Each row is a point on a landscape with many valleys, with its height.
A ball rolls from a point to the lowest of its 2 nearest points, and stops where none of them is lower. Distance is the straight distance between rows; heights are no part of it.
pelaf: [-29  -4  20  18 -12 -27  33  28  33  12  47   4  15  33 -56  38 -18 -39
  24  34   1   6   4 -23 -17  -4 -37 -34 -41  -1  11 -57 -21  -9  22   9
 -11  45 -20]  height 2.26
tonuk: [-26 -33 -25 -13 -30 -35  30 -49  65  47  40  44  25  14 -22   3 -14  -9
  24  39  10  -9  13 -22 -44  -6 -64 -41   6 -27  32   9  -8 -29 -23 -49
  34  -4  26]  height 6.20
Seve: [ -3  23  27  -6 -29 -30 -12  -6 -17 -26  13 -12 -28  19 -10 -28 -52 -33
 -23  -4 -10  16   4  46  28 -49  11 -29 -53 -15  -3 -57 -38   1   2  35
  10  35 -27]  height 4.45
pegu: [  0   8  41 -19 -73 -22 -34  29 -18  19  48  -2   7  63 -22 -23 -60 -51
  -6 -32 -20  64 -12 -17   4 -29  48 -14 -25  21 -24  52 -18 -50   4  68
   3  16 -10]  height 2.49
ton: [-19  47  41  -1 -37 -10  -4  -1  38 -53  -7 -31 -16  -3  -3  40   2 -20
 -52  24   9  17  -7 -16  52  17  53  34  25   1 -47 -29  -8 -42  62  30
 -34  -5  -7]  height 6.97
Vog: [-56  17  43  13 -40 -17  39  -7  62  19  58  46 -13  31 -53  29 -29   8
  27  27  -5  11  -1 -14 -10   3 -40 -21   4 -18  31 -37 -13   3   4  14
 -28  47   3]  height 2.62
kozok: [-33  -9 -31  -5  49  12 -18   3  -3   0   4   5  50   1 -14  32  63  -2
  -1   5  41 -37  15 -67 -66  13 -38  10 -17  27   5  70  15 -48 -33 -67
  25 -20  31]  height 2.38
vamad: [-44 -20  -9 -16  34  13  12  15 -49 -19 -25 -11 -24 -18  -8 -30  19 -23
  25  23  67 -22  36  -3  48 -32  16 -46 -51 -34  35   4  -8  38 -11 -36
  17  12 -44]  height 2.85
bori: [-56  32  -2  18 -21  45  -4  17 -44  -9 -44 -21 -10  -3  33   2  12  25
  13  -6  18  24 -32  25   7 -20  69 -15   8 -39  37  66  -6  38  11   4
 -29  -3  -7]  height 5.29
Tor: [  6   9 -33  -6  11  -4 -22 -49 -16 -48 -60 -23 -20 -59  67 -12   8 -35
   0 -44 -26 -13  14  41   1  -1  -5 -22 -15   9  13  31 -25  31 -38 -25
  75   0 -25]  height 4.73
niso: [-12 -11  34 -13   6  10 -38  43 -14  16  55  36  -3  20 -20   1   0  31
   2  18   5   3 -15 -25 -18  -7  -9  36   9  29  -3   0  18 -43   8  35
 -29  15  34]  height 3.49
neful: [  6 -19 -27  29  22  -3  56 -20  48  21 -20  -6 -12 -73  -1  50  53  -1
  28  -3  17  -7  16 -34   7  63  17 -12  21  14   0  10  16  44   3 -69
 -17 -12   7]  height 4.57
Kavel: [-29  -5 -42   9   6   5   0   2 -14  32  37   4  40  -1 -13  41  50  25
 -10  10  -5 -16  -9 -55 -76  22  16  36  17  18  -8  57  65 -31 -14 -47
  10 -43  29]  height 1.73
Rak: [-17  -9  -5  42 -10 -22  46 -27  58  44  39  18 -32 -55   9 -22   0  18
  42 -21 -42  -3   1 -27  -8  36  22  -9  28   3  33  18  32  34 -56 -16
 -33  37  19]  height 5.12
pemo: [-10  -3  33 -21 -56 -62 -32  48 -14   2  84  10  16  35 -24 -21 -57 -40
 -30   9  -6  41   0 -57 -15 -27  38  22   6   5 -12  54  -4 -61  10  22
 -13  31  19]  height 3.24
lusa: [ 53 -13 -42  -8  34 -44  33   0  26  -2  17  -6  45   7  -4  45  -1 -24
 -26  35 -26 -23  23 -31 -20  22 -41   3   4  28 -17 -50   5 -32  31 -23
  15   3 -33]  height 1.17
liguf: [  6   5  16 -23 -18   1 -51  34 -32   5 -21 -10  21  24  23 -45 -28  67
 -11  17  -2 -13 -60  -5  32 -24  60  48  78  24  10   7  28  -6   5  51
 -40 -48  28]  height 4.35
kap: [ 27   7  24 -24  -1  33 -52  20 -25  -6 -12   1  15  44  30 -67  -8  46
   9  -1   6 -34 -57  22  31 -20  -1  40  80 -20  21 -22  11  -9  26  70
 -19 -14  49]  height 4.41
pip: [ -3  31   7 -48  -8   2   9  -8  -4 -53   9  -3  -3   8 -45  14  35 -31
 -14   6  43   1  19 -31  30   2   7  27  39 -37 -10  33   9 -21  68  20
  -2 -10 -17]  height 4.64
tuboz: [-17   5   3 -32 -24 -49  -4  58 -24  20  30 -30   9  27 -25  18 -24  29
  -2  29  13  20 -34 -14  24 -46  74  12 -29  53 -10 -53  41  28 -22  53
 -50  -7 -29]  height 5.05
Riber: [ 13  12  29  47  26 -33  28  33  28  11  -8 -11   0 -38 -12  34   8  -5
 -12  29  18  35  20   2  15   7  20 -20 -70  44 -18 -50 -28  28  -2 -47
 -53  13 -14]  height 4.28
Fenuf: [-45   9  27 -12 -60  10 -38  43 -27 -14  -4 -10  -6  38   1   7 -26   9
   1 -29   8  33 -29  -7  54 -29  71  17  11  22 -18  -7  13 -26   8  72
 -48   0   5]  height 3.05
gal: [ 59  -3 -22  19 -19 -33   0 -22  26  34 -16 -22  20 -30  29   6 -23 -19
 -40   7 -48  54  14  55  -6  -5  24 -24 -32  13 -46  11 -40  13 -52 -16
  15 -16  -8]  height 1.69
feka: [ 20 -31   5  14  33  -2  -1  23 -23  31  -8  -7  28   4  -7 -15  -1  16
 -34  46  36  38  18  37   5 -44  -3 -38 -72  11  -3   9 -34  11 -25 -53
  -2 -22   2]  height 1.68
vin: [-63  24  -2 -23 -67  32 -18   0 -28 -16   1   3 -27  43  -8  38   7  30
  -3 -25 -14  -3 -42  15   4 -23  43   9  39 -11 -13 -10  37  -7   9  66
 -29 -31  -5]  height 2.34
Divu: [-39  17  26  24 -44  12   1   3   8  42   4  26  44  43 -14 -20 -48  22
  35  38  35  41 -45  34  -7 -20 -16 -16  38 -63  53  37 -37  13   9  16
 -45  26  10]  height 3.66
mitok: [-27  48  12  25 -13 -19  45   6  56 -15   4 -14   1  -8 -29  65  -1 -36
 -18  13 -11  18  -9 -26  13  39  36   5  24  -9  -6 -17  -9 -13  38  -1
 -41  17 -17]  height 6.84
vubi: [-33 -27  21  30  12 -34 -16  14   0   7  25  32  -4  25 -37  -2  -8  -3
 -33  49  47  -1  48  -9 -24 -47 -74 -11 -88  17  10 -13 -17 -25 -22 -53
   2  22  18]  height 1.40
dunap: [  6 -35 -59  12  46 -12 -12 -17 -16  32  12  30  43   0  22 -45  28  33
   4   0 -27 -84  15 -17 -42  14 -56  10  38  12  33 -29  17 -15  -7 -32
  16  11  42]  height 6.47
kazem: [ 23  34  17  -6  18  -7 -24  -1 -21 -19   8  -4   9 -16  21 -43  -8 -31
   2 -23 -23 -15  -2 -25  21  18  58  21  33  11 -11  56  -3 -26  26  21
  -6  24  24]  height 3.72
Purib: [ 64 -11  22 -27  36 -30  26  15   6   2  41 -15 -41 -43 -21 -38  12   9
  21   8 -16 -40  35 -57  31  13  15  57   2  35 -28 -15  51  27 -21  -1
 -26  18 -22]  height 5.69
peki: [ 38  -7  25   4   3 -33  26 -11  28  26  45 -17 -28 -40  -7 -44  -3 -25
  40 -11 -35  -2  20 -40  28  24  13  13  23   7 -17   6  24  26 -22  -2
 -19  47 -10]  height 5.42
zupu: [ 10 -16 -65   6   3  -2   6 -21 -34  24  33   2  25   9  11 -24   5  24
  26 -19 -52 -61 -11 -16 -41  14 -19  -7  50  -5  17 -23  27   3 -19   9
  22   2  -6]  height 6.60
Lepi: [-57 -25 -18  -3  15  50  26   4 -26  -1 -53  -8  -2   6  -6  26  28   5
  23  15  69  -1  15  37   8 -13 -26 -58 -42 -35  37   0 -19  40   8 -41
  35 -19 -30]  height 2.31
pimaf: [ 18  -4 -46  29  32 -45  -7  -2   3  23  14  -3  58 -21  20  13   4  33
 -56  42 -34 -32   5 -12 -48   7   9  29  15  45 -11  -8  19 -29 -17 -32
   1  -8  27]  height 1.67
fod: [-21  -4  11  17  37  21 -26  11 -43  -8 -20  -3  25 -16  30 -56  -8 -49
  38 -23  23 -28  33 -19  17 -15   5 -42 -35 -18  27  61 -54   1  -5 -24
  23  22  -3]  height 4.23
Folup: [-85  17   1   6  -1  36  -7  28 -35  11 -14  13  13   2  -2  -3  26  22
 -28   7  47  43  -3  19  -6 -32  56 -23  -9 -40  30 106  -8  -1   7 -18
  -2 -25  -4]  height 5.01
Vepin: [  6   3 -46  16  17 -38  -7   5  -4  21  49  14   7 -33   2   2  21  27
 -27  11 -62 -22 -10 -45 -64  17  31  52  33  58 -34  25  49 -39 -35 -19
   5 -12  30]  height 0.80
val: [-27 -28 -41   9   6 -28   7 -37  18  33  26  41  41 -16  12 -18  11   3
   4  14  -2 -48  14 -13 -44  -9 -42 -30  -5   4  40 -11  -4 -20 -40 -58
  36   6  34]  height 6.32
Fiso: [ 32 -21  38  11   8  15  25 -29  52  16 -26  44 -17 -43 -19  -5  -4  18
   4  13  37  29  10  35  24  17 -19   1   7  11  10 -13 -17  33   4 -50
 -32  11  23]  height 5.26
Pivo: [ -9  14 -18  19   1  34  -8  -9 -13 -18 -56 -26 -58 -42  47  24  33   1
  13 -71 -35  31 -25  41 -14  31   0   5 -33   4  -4  14 -15  42 -27   7
  57   3 -14]  height 5.11
Duta: [ 11 -15  46 -56 -23  37 -36  50 -20 -23 -12 -16 -19  65 -18   4   4  21
   3   9  43   1 -18 -19  67 -10   2  43  44  -7 -18  11  10 -27  26  73
 -29 -35  24]  height 7.28
bazu: [ -4 -28 -18 -21  20  30   4  63 -60  44  12 -19  10  21 -33   0   6  22
  43  -7  27  -6 -16 -35  -7 -17  49   8   2   7   0  52  62  10  -4  14
  -8 -24 -13]  height 3.03
Mukop: [ 74 -48 -25 -45  12  17  19 -59  34  -6 -56  18   5 -34  25   5  41 -24
 -12 -29  13  -3  52  20  11  46 -59 -20   5  17 -20  10 -11  28  -1 -65
  41 -35   3]  height 3.79
ratiz: [ 45   9   0   0  21  10   1   6 -40 -13 -11 -32 -34   9  20  16 -21 -31
  81 -63 -30 -33 -21 -21  17  37 -13   6 -12  -4 -17 -44   9  14   6  50
  24  27 -42]  height 2.16
Mup: [-21  18 -45   7  12  17 -42 -31  -2 -16 -34  32  27   0  34  -1  30  70
 -84  15 -26 -35  17  49 -41 -13  -7  31  27  19  28   3  11 -18  11 -26
  25 -12  35]  height 3.95
dafu: [-71  32   3  46 -17  -9  14 -18  52  18  22  54  39  14 -15  16 -19  11
   3  39   0  -7 -20  12 -48  10 -33 -21  22 -24  44  -8 -21 -26  10 -25
 -16  27  36]  height 2.99
ziz: [ -8  32  19  -7 -44 -25  26 -36  45 -27  -6   5 -59  19 -24 -12 -25   5
 -39  24   5  38   4  69  27 -23 -13 -13 -38 -23  -1 -54 -20  44  -4  12
 -18  15 -29]  height 4.76
kiso: [-15  13  25   6  -1 -73  -3  17   4   2  97  14   9   0 -28 -20 -28 -30
 -12  16 -31   1   0 -59 -38 -10  36  21   2  13   3  13   4 -45  -8  16
  -3  44  -5]  height 3.78
Nopus: [ 11   6  -3 -10 -46  -5 -12  10 -23  16  31 -13  26  55 -17  30 -40 -49
  -4  -5 -21  38 -12  16 -29 -21  18 -17 -28   3 -45  -4 -24 -52  22  52
  13 -12 -15]  height 1.66
Lus: [ 19   5  10 -14 -27  17  -8   4  -9 -26  -6 -27 -14  58  -8  74  -9 -28
 -17 -18  -5  42 -13  45   8 -15   9 -16 -47   6 -57 -59 -11 -23  14  68
  -9 -27 -37]  height 0.90
Pamet: [-43 -44  26   7 -16 -27  31 -24  48  17  24  54  -6   7 -56  -5   0  -8
  -6  38  82  -1  37  -5  -8 -11 -72 -55 -69  -3  33 -25 -31  -7 -12 -70
  -1  15  20]  height 0.72
Viba: [-73  44 -34  10  -2   9 -26 -39 -13 -16 -21  26  39 -22  21  -6  30  32
 -44   6  -6 -45   6  31 -31  -5  18   6  31 -14  34  41 -11 -23  -8 -47
  21  -8   9]  height 4.32
Mikam: [ -7  26 -15  34   2  12   7  27 -38 -28 -18 -45 -31 -10  26  32 -14 -33
  73 -66 -39   3 -31 -36   2  33  41 -16  -5  -7  13   5  10  32  -1  51
  -1  37 -39]  height 2.25
faki: [-36 -55 -40  -7  -9 -46  47 -26  48  35  22  10  57  29 -30  39  -7 -16
   9  80  27  -5   0 -47 -62   0 -73 -24 -21  -3   3  -7  27 -38  -9 -65
  27 -32   9]  height 6.11
gim: [ 75   2 -12 -12  22 -15  12 -31 -14 -38 -26 -27  -8  -6  29 -15  -4 -57
  41 -56 -27 -28   6 -13   6  47 -60   1   6 -10  -9 -58  -5  27  25   7
  43   5 -31]  height 1.34
lor: [-98   4 -27  25 -19   7  43 -26  35  -2 -36  10  -6  -1  -4  59  27 -11
   4  23  55   6  10  29  -9  -4  -4 -60 -37 -27  37   2 -32  30 -13 -51
   9  -8 -38]  height 1.86
miz: [ -3 -23 -46  17  23   8  28  19 -32  29 -14 -23  32  37   0  39  26  34
 -10  39  16  -7  -9  17 -29  -9 -16 -16 -36   5  -2 -36  25  10  -8  -5
 -13 -24 -16]  height 5.73
toluz: [ 91  -2 -21 -27   7  15 -30 -26 -34 -12 -27 -34   3  14  42 -41 -25 -35
 -11 -42 -24  -8 -13  34   6 -12 -49  22  37 -35 -22  -6   3  13   5  36
  77 -28 -11]  height 2.36
sovi: [  2  14  25  44  -4  34 -44  38 -34   6 -29 -16   8  -7  52 -17 -29  14
  44 -41 -30  15 -43   6  11  15  84  10  16  37  -5  19   5 -19   0  46
 -36   4  19]  height 4.40
zured: [ 24 -26   8  44  35 -25  26  25  56  18 -11   4  37  -9  -7  44  10   4
 -11  54  30  12  17  -5 -15  20 -47 -25 -56  44   9 -55 -19   6  -1 -64
 -42  14  16]  height 4.51
nogu: [ 83 -28 -39 -18  -5   7 -21 -25 -12  14 -29 -29  28  50  35  -1 -18  -4
 -35  -2 -58  22  12  70 -11 -20 -55   7   7  -5 -19 -23   2 -16   7  34
  40 -27   7]  height 1.70
Papor: [ 43 -47  65   4  11 -16 -19  -4  32  14  32  70  -9   2 -21 -27 -28 -10
 -20   5   8  16  60   7   1 -21 -93  -3 -45  33   2 -33 -37 -11  20 -34
   1  30  34]  height 2.58
fifam: [ 34 -17 -37 -17  -3  10  32 -53  50  -7 -29   9 -30 -25   5  39  38 -15
 -39 -31 -46   3  53   7 -14  35 -41   2  -2  17 -40  -1   6   9 -10 -32
  56 -11 -17]  height 4.08
vig: [ -7 -27  33 -44 -11  80 -23  43 -37 -13  -1  16 -37  48 -13  33  35  31
   5 -23  28   6 -11  10  21 -17  18  18  -4  -9 -25  33  18 -38  35  45
  -6 -36  21]  height 7.41
gen: [ 34 -46  22  -2  38 -14  -1   5 -15  15  13  35 -13 -13  -3 -22   7   7
 -24  30  24 -14  52 -13  -9 -31 -59  -3 -52   7  -2  -2 -10  -6 -17 -50
  16  -1  19]  height 2.01
refu: [ 27 -13 -15  22  32 -15 -10  -5  13   9 -24  12  73 -21  22  -2   6  24
 -29  39  14 -11  11  25  -6  -6 -10   6  10   8  17  -7 -28 -17   8 -36
  -7   0  21]  height 2.33
vek: [  7  16  50  13 -22   8   9 -31  56  -9  -3  23 -61 -41  -7 -28 -10   5
 -33  -7   6  50  16  54  44   9   3  -7 -27  -1 -12 -14 -33  33 -10 -16
 -18  26   2]  height 5.02
lanu: [-20  28 -17  -5 -10   3 -27 -24  -3 -35  -4  14 -11  -9  24  -6  22  36
 -80  -4 -41 -33   5  25 -11 -15  30  32  10  12 -22 -24  17 -33  10  15
  19 -21  11]  height 3.52
leza: [-15  59  11  11 -41   8   5 -36  44 -73 -38 -35 -68 -74  53 -30 -10   1
 -12 -43 -22   4 -48   2  49  39  20  36  11 -26  18   8  25  75   6  40
  11   2  -7]  height 5.70
sogu: [  4   5   1  17 -16  74 -43   3 -21   0 -16  12 -11  40  34  -3   8  61
  25 -27  -5 -16 -64  15  -2  19 -12  39  66 -13  27 -24   7  -4  32  33
 -30  -4  53]  height 4.02
gisi: [  1 -23 -28   5  39  -2   2   3  12  21 -21  -7  65  -4 -11  42  37   4
 -34  45  44   2  19 -14 -38   0 -37  -2 -23   7 -11  47 -14 -34 -14 -73
  17 -30  15]  height 2.83
luf: [  4  14  73 -38 -34   7 -35  36  24 -56   4 -11 -23  35  -2  -9 -16  11
 -36  16  35   9 -10 -23  73   9   9  48  39   9 -51 -28  -7 -46  41  59
 -46 -10  30]  height 7.13
nuzuk: [-35 -22 -32   7   8 -31  35  17  15  20  27 -16  66  69 -45  49   9 -13
 -15  72  -5  -1   3 -41 -80  -6 -61 -18 -49  12   0 -30  32 -36  -5 -17
  15 -21 -15]  height 6.01
Sova: [-29  19 -31   5  21 -18  21  -6 -16 -26  29   0  20 -12 -11  -2  29   1
   8  13  -5 -41  -7 -28 -16   6   4   4  44 -13  29 -30  15  -1  21 -14
  -8  15 -14]  height 6.43
bilo: [ 76 -33  -2 -36  26  -5 -11 -36  -6  11  -3  -1   2 -16  19 -71 -21   1
   9 -27 -27 -11   9  19  13   2 -32  20  43 -15 -20   5   8   6 -10   2
  44 -15  19]  height 2.96
nutat: [-22  -5  10  33  10 -46  -1  29  -6  42  56   7  21 -20  -3 -31 -30   5
  15  19 -18 -10 -18 -35 -36 -16  25  -8 -27  23   3   3  15  -8 -42  -7
 -16  24  -1]  height 4.24
pog: [ -8 -22  24  16  14   1 -38  -5 -20  26  19  26  23   6  -9 -59 -17 -33
   8 -17  21  -1  38   5   3 -36 -25 -29 -38 -26  15  83 -51 -26 -26 -45
  41  11  37]  height 4.65
lolo: [-13  15  29 -46 -29   9  12   1   6  -9  13   6 -18  13 -51  -2  15  27
 -30  29  39  26  -4   0  33 -27  25  41  36 -43  10  55  18  23  28   2
 -28 -17  -1]  height 4.31
fave: [-21  35 -30 -23 -34 -20  38 -79  38 -19   8  21 -23 -15 -12 -28   2 -18
  -9 -31 -36 -10  -3  -8  15  36 -10   5  75 -49  29   1  19  13  11  -5
  20  -2 -14]  height 6.59
Lugoz: [ 15  24  -5  29  49  27 -36   9 -38  -9 -46 -20  20 -40  42 -20  -2   9
   0 -30 -19   1  -7  13   7  14  68   7 -10  27 -21  44 -25 -16  -8  -2
   5  14  24]  height 4.37
begiv: [ 18  -9  13  45  14  28  -1  16  56   8 -28  25  40  24  -8  81  10  -3
 -21  41  11  26  18  16 -29  24 -57  -8 -33  39 -21 -39 -50 -28  34 -13
 -38  13  32]  height 4.69
Robap: [ 21   5   2 -13   3 -15 -20 -18 -34 -36 -11 -22  10  27   3 -29 -40 -36
   3 -15 -11  -7  18  28   2 -37 -39 -25  -2 -35  11 -55 -39  -4  14  24
  40  18 -34]  height 4.13
Dete: [  2 -14  -3   2  36 -26  14   9 -17 -21  25  -4 -27 -16 -23  15   7 -10
 -18  10 -28 -33  40 -29   1 -21  -3  -2 -45  31 -25 -50  21  -2  -3  -4
   4  16 -38]  height 3.55
nal: [ 17  -1  49  -1 -34   0 -56  47 -14   0 -32 -33 -25  25  36 -18 -40  13
  34 -40  -3  16 -56  -4  50  -5  57  22  26  27  -9 -26   3   2  -6  85
 -56  -3  20]  height 3.74
bik: [ 38  25   6 -39 -13  16  10 -12  10 -52 -26 -47 -48 -42  16 -42  -6 -20
  16 -34   1  -6 -21  -3  52  34 -27  34  21 -47 -13 -13  29  67   4  36
  15 -22 -15]  height 6.00
Gobap: [ 16  -2 -13 -47   2  28 -15  47 -62  14  -4 -32   1  16   4 -10  17  44
  12 -12  13 -25 -34 -39  30  14  67  58  67  12 -10  36  68  10  25  36
 -29 -40  18]  height 3.73
Fules: [  5 -12  46 -45  -1   6 -27  33  -4  20  47  29 -28  13 -35 -32   1  51
  -4  37  40  16 -18 -20   1 -37   7  54  49  -3  16  43  38   1  -1  24
 -28   0  38]  height 3.91
rupo: [-26  29 -19   6 -18 -29  50 -51  79   0  18  24   5 -18 -10  34 -14 -24
 -23   5 -21   0   9   1 -15  47  -8 -16  44 -19   8   1 -17 -12   4 -41
   5   3 -20]  height 6.72
Sar: [-80  47   6  38   6  -1 -16   6  -9 -12 -13   1  39  -4   6  -2   2   2
 -35   0  23  -1   5  10 -18 -21  56 -29 -18 -16  23  38 -27 -29 -23 -15
  -8  16   5]  height 4.68
dugob: [ 68 -18 -20  -6  37 -15  21  -9  17  -7  -7  -6  27  10   9  15   0 -50
  40   8 -19 -43  31 -44 -10  62 -60   2  25  14   0 -69 -20  -8  41 -16
  11  21 -20]  height 0.51
Magov: [ 49 -23   2 -31  39  76  -7   8 -21 -18 -50  -4 -18 -11   8 -25  36  23
  16 -15  31  -6   1  39  30  14 -40  -2  29 -35   5  26   3  28  29 -18
  20 -46  17]  height 5.65
vidov: [ 23   3   9  -3   4  -6 -34  -5   1   1  19  25  -1   8   0  -7   6   2
 -26  -7 -31  -7  -4   3   0  -3  -1  32  15   8 -18 -20  -1 -43  20  26
   3   9  13]  height 3.01
teze: [-25  54  -9   8 -37  20 -11 -32  13 -35 -56 -33 -60 -56  70  14  -5   3
  10 -63 -25  45 -55  44  16  20  21  28  -3 -36  21  44  13  59   1  32
  53 -16 -10]  height 5.41
nivi: [ 98 -74 -29 -37  41  -4   4 -36  -8  34 -18  13  34 -17  21 -34  10 -14
  16  -5  11 -28  26   8  13  13 -63  -9  18 -11  -5  26  -2  -5  -5 -39
  44 -30  30]  height 3.42
bag: [-31   1   7 -17   8  56 -14  23 -64 -34 -26 -11 -47  10   3  11  23  12
 -17 -20  24  13  -8  16  28 -35  67  -2 -37 -14 -19  28  16 -10   8  38
  12 -37 -16]  height 7.56
Kad: [-10 -18   7 -10  55  26 -13  28 -79 -15 -16  -1 -33 -23  30 -63 -15  -4
  34 -18  11 -40  40   5  31 -40  20 -25 -42  -1  10  30  -4  37 -40  -9
  39   4 -21]  height 3.59
ves: [ 38   5  17  -6  11 -19  -4   5  22   0  17  -2 -41 -38   4 -30  15  50
 -30  24 -11 -18  -7 -26  28  12  44  55  24  30 -31  -3  51  24 -12   3
 -42  -1   9]  height 5.95
Fabur: [ 11   3  10 -41 -24  18   1  22 -24   7 -35 -41  -4  52  -9   3 -33  27
  10  27  36  26 -36  56  28 -39   5   7  47 -49  30  -3  -8  58   5  42
 -29 -36 -23]  height 4.19
Gerom: [ 10  34   1   8 -14  60 -50 -26 -24 -41 -54 -27  -3  15  48  10   9   8
  23 -53   1  -2 -61  32   3  27  -7  20  55 -33  23 -12 -17  -2  44  32
  17 -13  37]  height 3.65
gubi: [  1   5  -7 -11  -3 -46  33  13  26 -10  41 -10  66  26 -40  10 -12 -39
   9  70   6 -27   1 -46 -11  -5 -42 -19  18  -4  21 -53 -14 -29  53   1
   4  27 -27]  height 1.81
som: [-36  15 -46  36 -10  34  14   9 -33  14 -29 -32  11   5  10  42  12  22
   9   2   2   4 -34  25 -22   9  33 -15   5 -10   4  11  12  33  -1  11
 -15 -19 -28]  height 5.54
vomuv: [-60  16  -7  -6 -51   4   4  10 -16 -19  17  11 -28  59 -20  79  22  14
 -26  -5 -13  27 -15  24   7 -21  40 -18 -35  21 -33 -74  30 -26  -1  54
 -36 -18 -16]  height 1.65
fomad: [ 11  10   0 -13 -11   5 -23  -2 -47 -20   1 -41 -42 -12  17 -17 -29 -17
  16 -60 -42   6  -5   2   7 -24  55 -17 -37  26 -38 -17  25  10 -29  59
  31  10 -38]  height 2.13
povaf: [  5  -8 -20  16   9  28  47 -27  72   8   1  28 -33 -35 -23  62  68   3
   9 -30 -20  -6  29 -24 -17  66 -32   4  12  25 -11   9   6  11  -5 -63
   0  -4   8]  height 4.36
kas: [-39   9 -14  -5   7 -20   8   8 -37 -25  22 -12 -56  -5 -14   2  -3  -4
 -16 -26 -46  -9  28   7   6 -30  54 -18 -69  25 -28 -39  11  -5 -33  31
  21  16 -53]  height 2.98
Saluv: [-11  27  16  22  50 -31  -6  18  -2 -19  28  35  27 -28 -15  -9  39 -16
   2  21  20 -33  -2 -68 -20  25  -8  33  26  19  17  14  -3 -30  18 -41
 -17  17  25]  height 6.25
vilun: [ 68  18  17   3  18  22 -69  -6 -18 -38 -52 -33   2   0  57 -34 -34 -26
  -1 -45 -10   2 -42  38  12  14  -9  22  12 -12 -10 -16 -42 -25  16  52
  28  -3  21]  height 3.08
Lubaf: [ 26 -25   8  -9  46  18  12 -16   3   5  22  41  16  -5 -22 -20  35 -30
  34  -8  23 -26  19 -38  -5  25 -54  -5  25   2  20   3 -12 -16  18 -25
  -9   2  27]  height 6.06
Pab: [-10  -1 -16  21  -9 -30   8 -10  30  32 -13  -8  14 -38  15   3   5   9
 -39  25  18  45  24  51  -3 -16  28 -35 -52  15 -17  49 -39  23 -50 -58
  11  -8 -17]  height 2.37
rop: [ 32  -5 -27 -14  52  -8 -13 -15 -52 -24 -33 -16 -18 -52  38 -35   3 -16
  24 -40 -28 -56  56 -10  26  -3   1 -13 -39  19 -22  25 -16  25 -44 -27
  50  -5 -28]  height 4.25
Loti: [ 38  -6 -20   6  28  42   4 -18  -7  15 -29   8   6 -20  10 -27  31  13
  54 -33   9 -25 -26  11   2  38 -39  15  50 -15  37  -3   2  31  16 -16
 -14   1  32]  height 5.86
tasi: [ 20  -9  10 -42 -48  12  25 -25  17 -22  12 -27 -77  -9 -22 -28 -17  10
   0 -32 -20  21   1  12  27   6  -3  26  22 -34 -39  10  39  48 -31  48
   7 -10 -38]  height 6.22
Vatim: [ 29  33  32   0 -17 -17 -34 -31   4 -29 -22 -16  -4 -17  31 -58 -64 -46
  14 -51 -33  13  -7  29   6 -18  -4  -9  13 -33   6   2 -45  -4   2  34
  38  37  -6]  height 3.70
Lizol: [ -6 -20 -22  42  17   9  39 -17  27  20 -15  -2 -30 -66  19   4  26 -18
  68 -31   3 -16  18 -16  15  41  12 -43  -4   4  27   5  -5  51 -30 -38
 -10  26   2]  height 4.82
muk: [ -9  38 -17 -42 -56 -28  35 -45  30 -20  35  -2 -39   7 -31  -8 -19 -13
 -24 -35 -61  -9   5  -4  -3  -7   5  24  55 -24 -19  -8  30  -6 -16  49
  17  -4 -37]  height 6.42
loru: [ 61 -27 -26   8   3  20  -3 -16  12  44 -25 -13  17  12  20  39   6 -17
  -8  -2 -27  40  10  57 -30   7 -25 -15 -31  19 -37   3 -37  -9 -25  -8
  20 -17   7]  height 0.96
kez: [-19 -12 -13  15   8   2   1  46 -26  33  22 -14  29  64 -24  58  -2  -6
   9  38  12  11 -15 -12 -49  -2  -7  -5 -56  32 -27 -41  25 -28  -1  30
 -19 -17 -15]  height 5.87
Dol: [ 38 -25  25  -3  20  61   4  -5  32  -1 -66  15 -36 -31  16 -25  23  39
  -3  11  46  27 -10  57  35  11 -39 -17  10 -21  18   7 -21  65   8 -44
  -7 -18  15]  height 5.46
pok: [ 57  -7  35   0  16 -20  -2  42  34   2   0  17  13  12 -27  67   9  -8
 -36  68  34  54  17 -12  -8   1 -28  23 -41  46 -54  -8 -27 -23  35 -12
 -31 -15  17]  height 4.86
mufa: [-79   9  23  29 -28 -38  55 -32  81  12   8  43 -10 -15 -31  23 -14  -8
   6  27  52  23  29   1   3   6 -16 -63 -40 -30  46   0 -25  16  -2 -60
 -16  26 -14]  height 1.35
pabu: [ -9 -13  20 -17 -23  24   7  33 -25  29  -1  -9  40  58 -25   8 -27  19
  34  40  38  30 -28  37  -3 -32 -16 -13  15 -42  20   5 -25   9  27  36
 -23 -23   3]  height 3.93
mor: [-54  27  -3  37 -22  26  15 -22   9  15 -12  37  21  10   3 -15  -8  23
  33   5  19   0 -32  22 -13  -1 -11 -24  64 -67  69  12 -11  15  19 -11
 -29  24  11]  height 3.34
puzop: [ -3  -2  -7  -4 -31  14   4  28 -49   7  29 -25 -13  14  -6 -18 -26 -19
  43 -62 -49   1  -5 -31  -1   6  63 -15   3  11 -13  32  29  -2 -15  68
  10  20 -31]  height 0.79
Rigu: [ 11 -18  24  16  40 -22  39  -2  29  -9  -4  14 -48 -50 -16  13   8  -8
   0   7  17   3  60  -8  40   3  -9 -24 -50  27 -11 -51  -6  38 -12 -52
 -23  27 -36]  height 3.97
nube: [-26  13  32  15 -11 -48  -1  51 -21  23  45  -7  -7   3 -34 -36 -42  19
   8  18   1   2 -16 -23  17 -37  58  -6 -22  11  20 -12  22  24 -31  24
 -54  43 -12]  height 4.66
Lusi: [-32   1 -27   3   5  25   4  22 -42  25  26 -10  15 -13   6   6  11   2
  31 -39 -43  -7   3 -36 -41   1  58  -1 -23  25 -24  54  36 -16 -26   6
  11  -9 -18]  height 2.15

Call two points neighbours if one is among the 2 nearest of the other. Go from one point of each pair to the other, from neighbour to neighbour, staying as low as possible. Name the highest point that can't be avoided.
Pamet / feka | gen
feka / loru | Pab
dugob / vidov | lolo
Lus / vidov | sovi
puzop / vilun | kap
dugob / puzop | Mikam
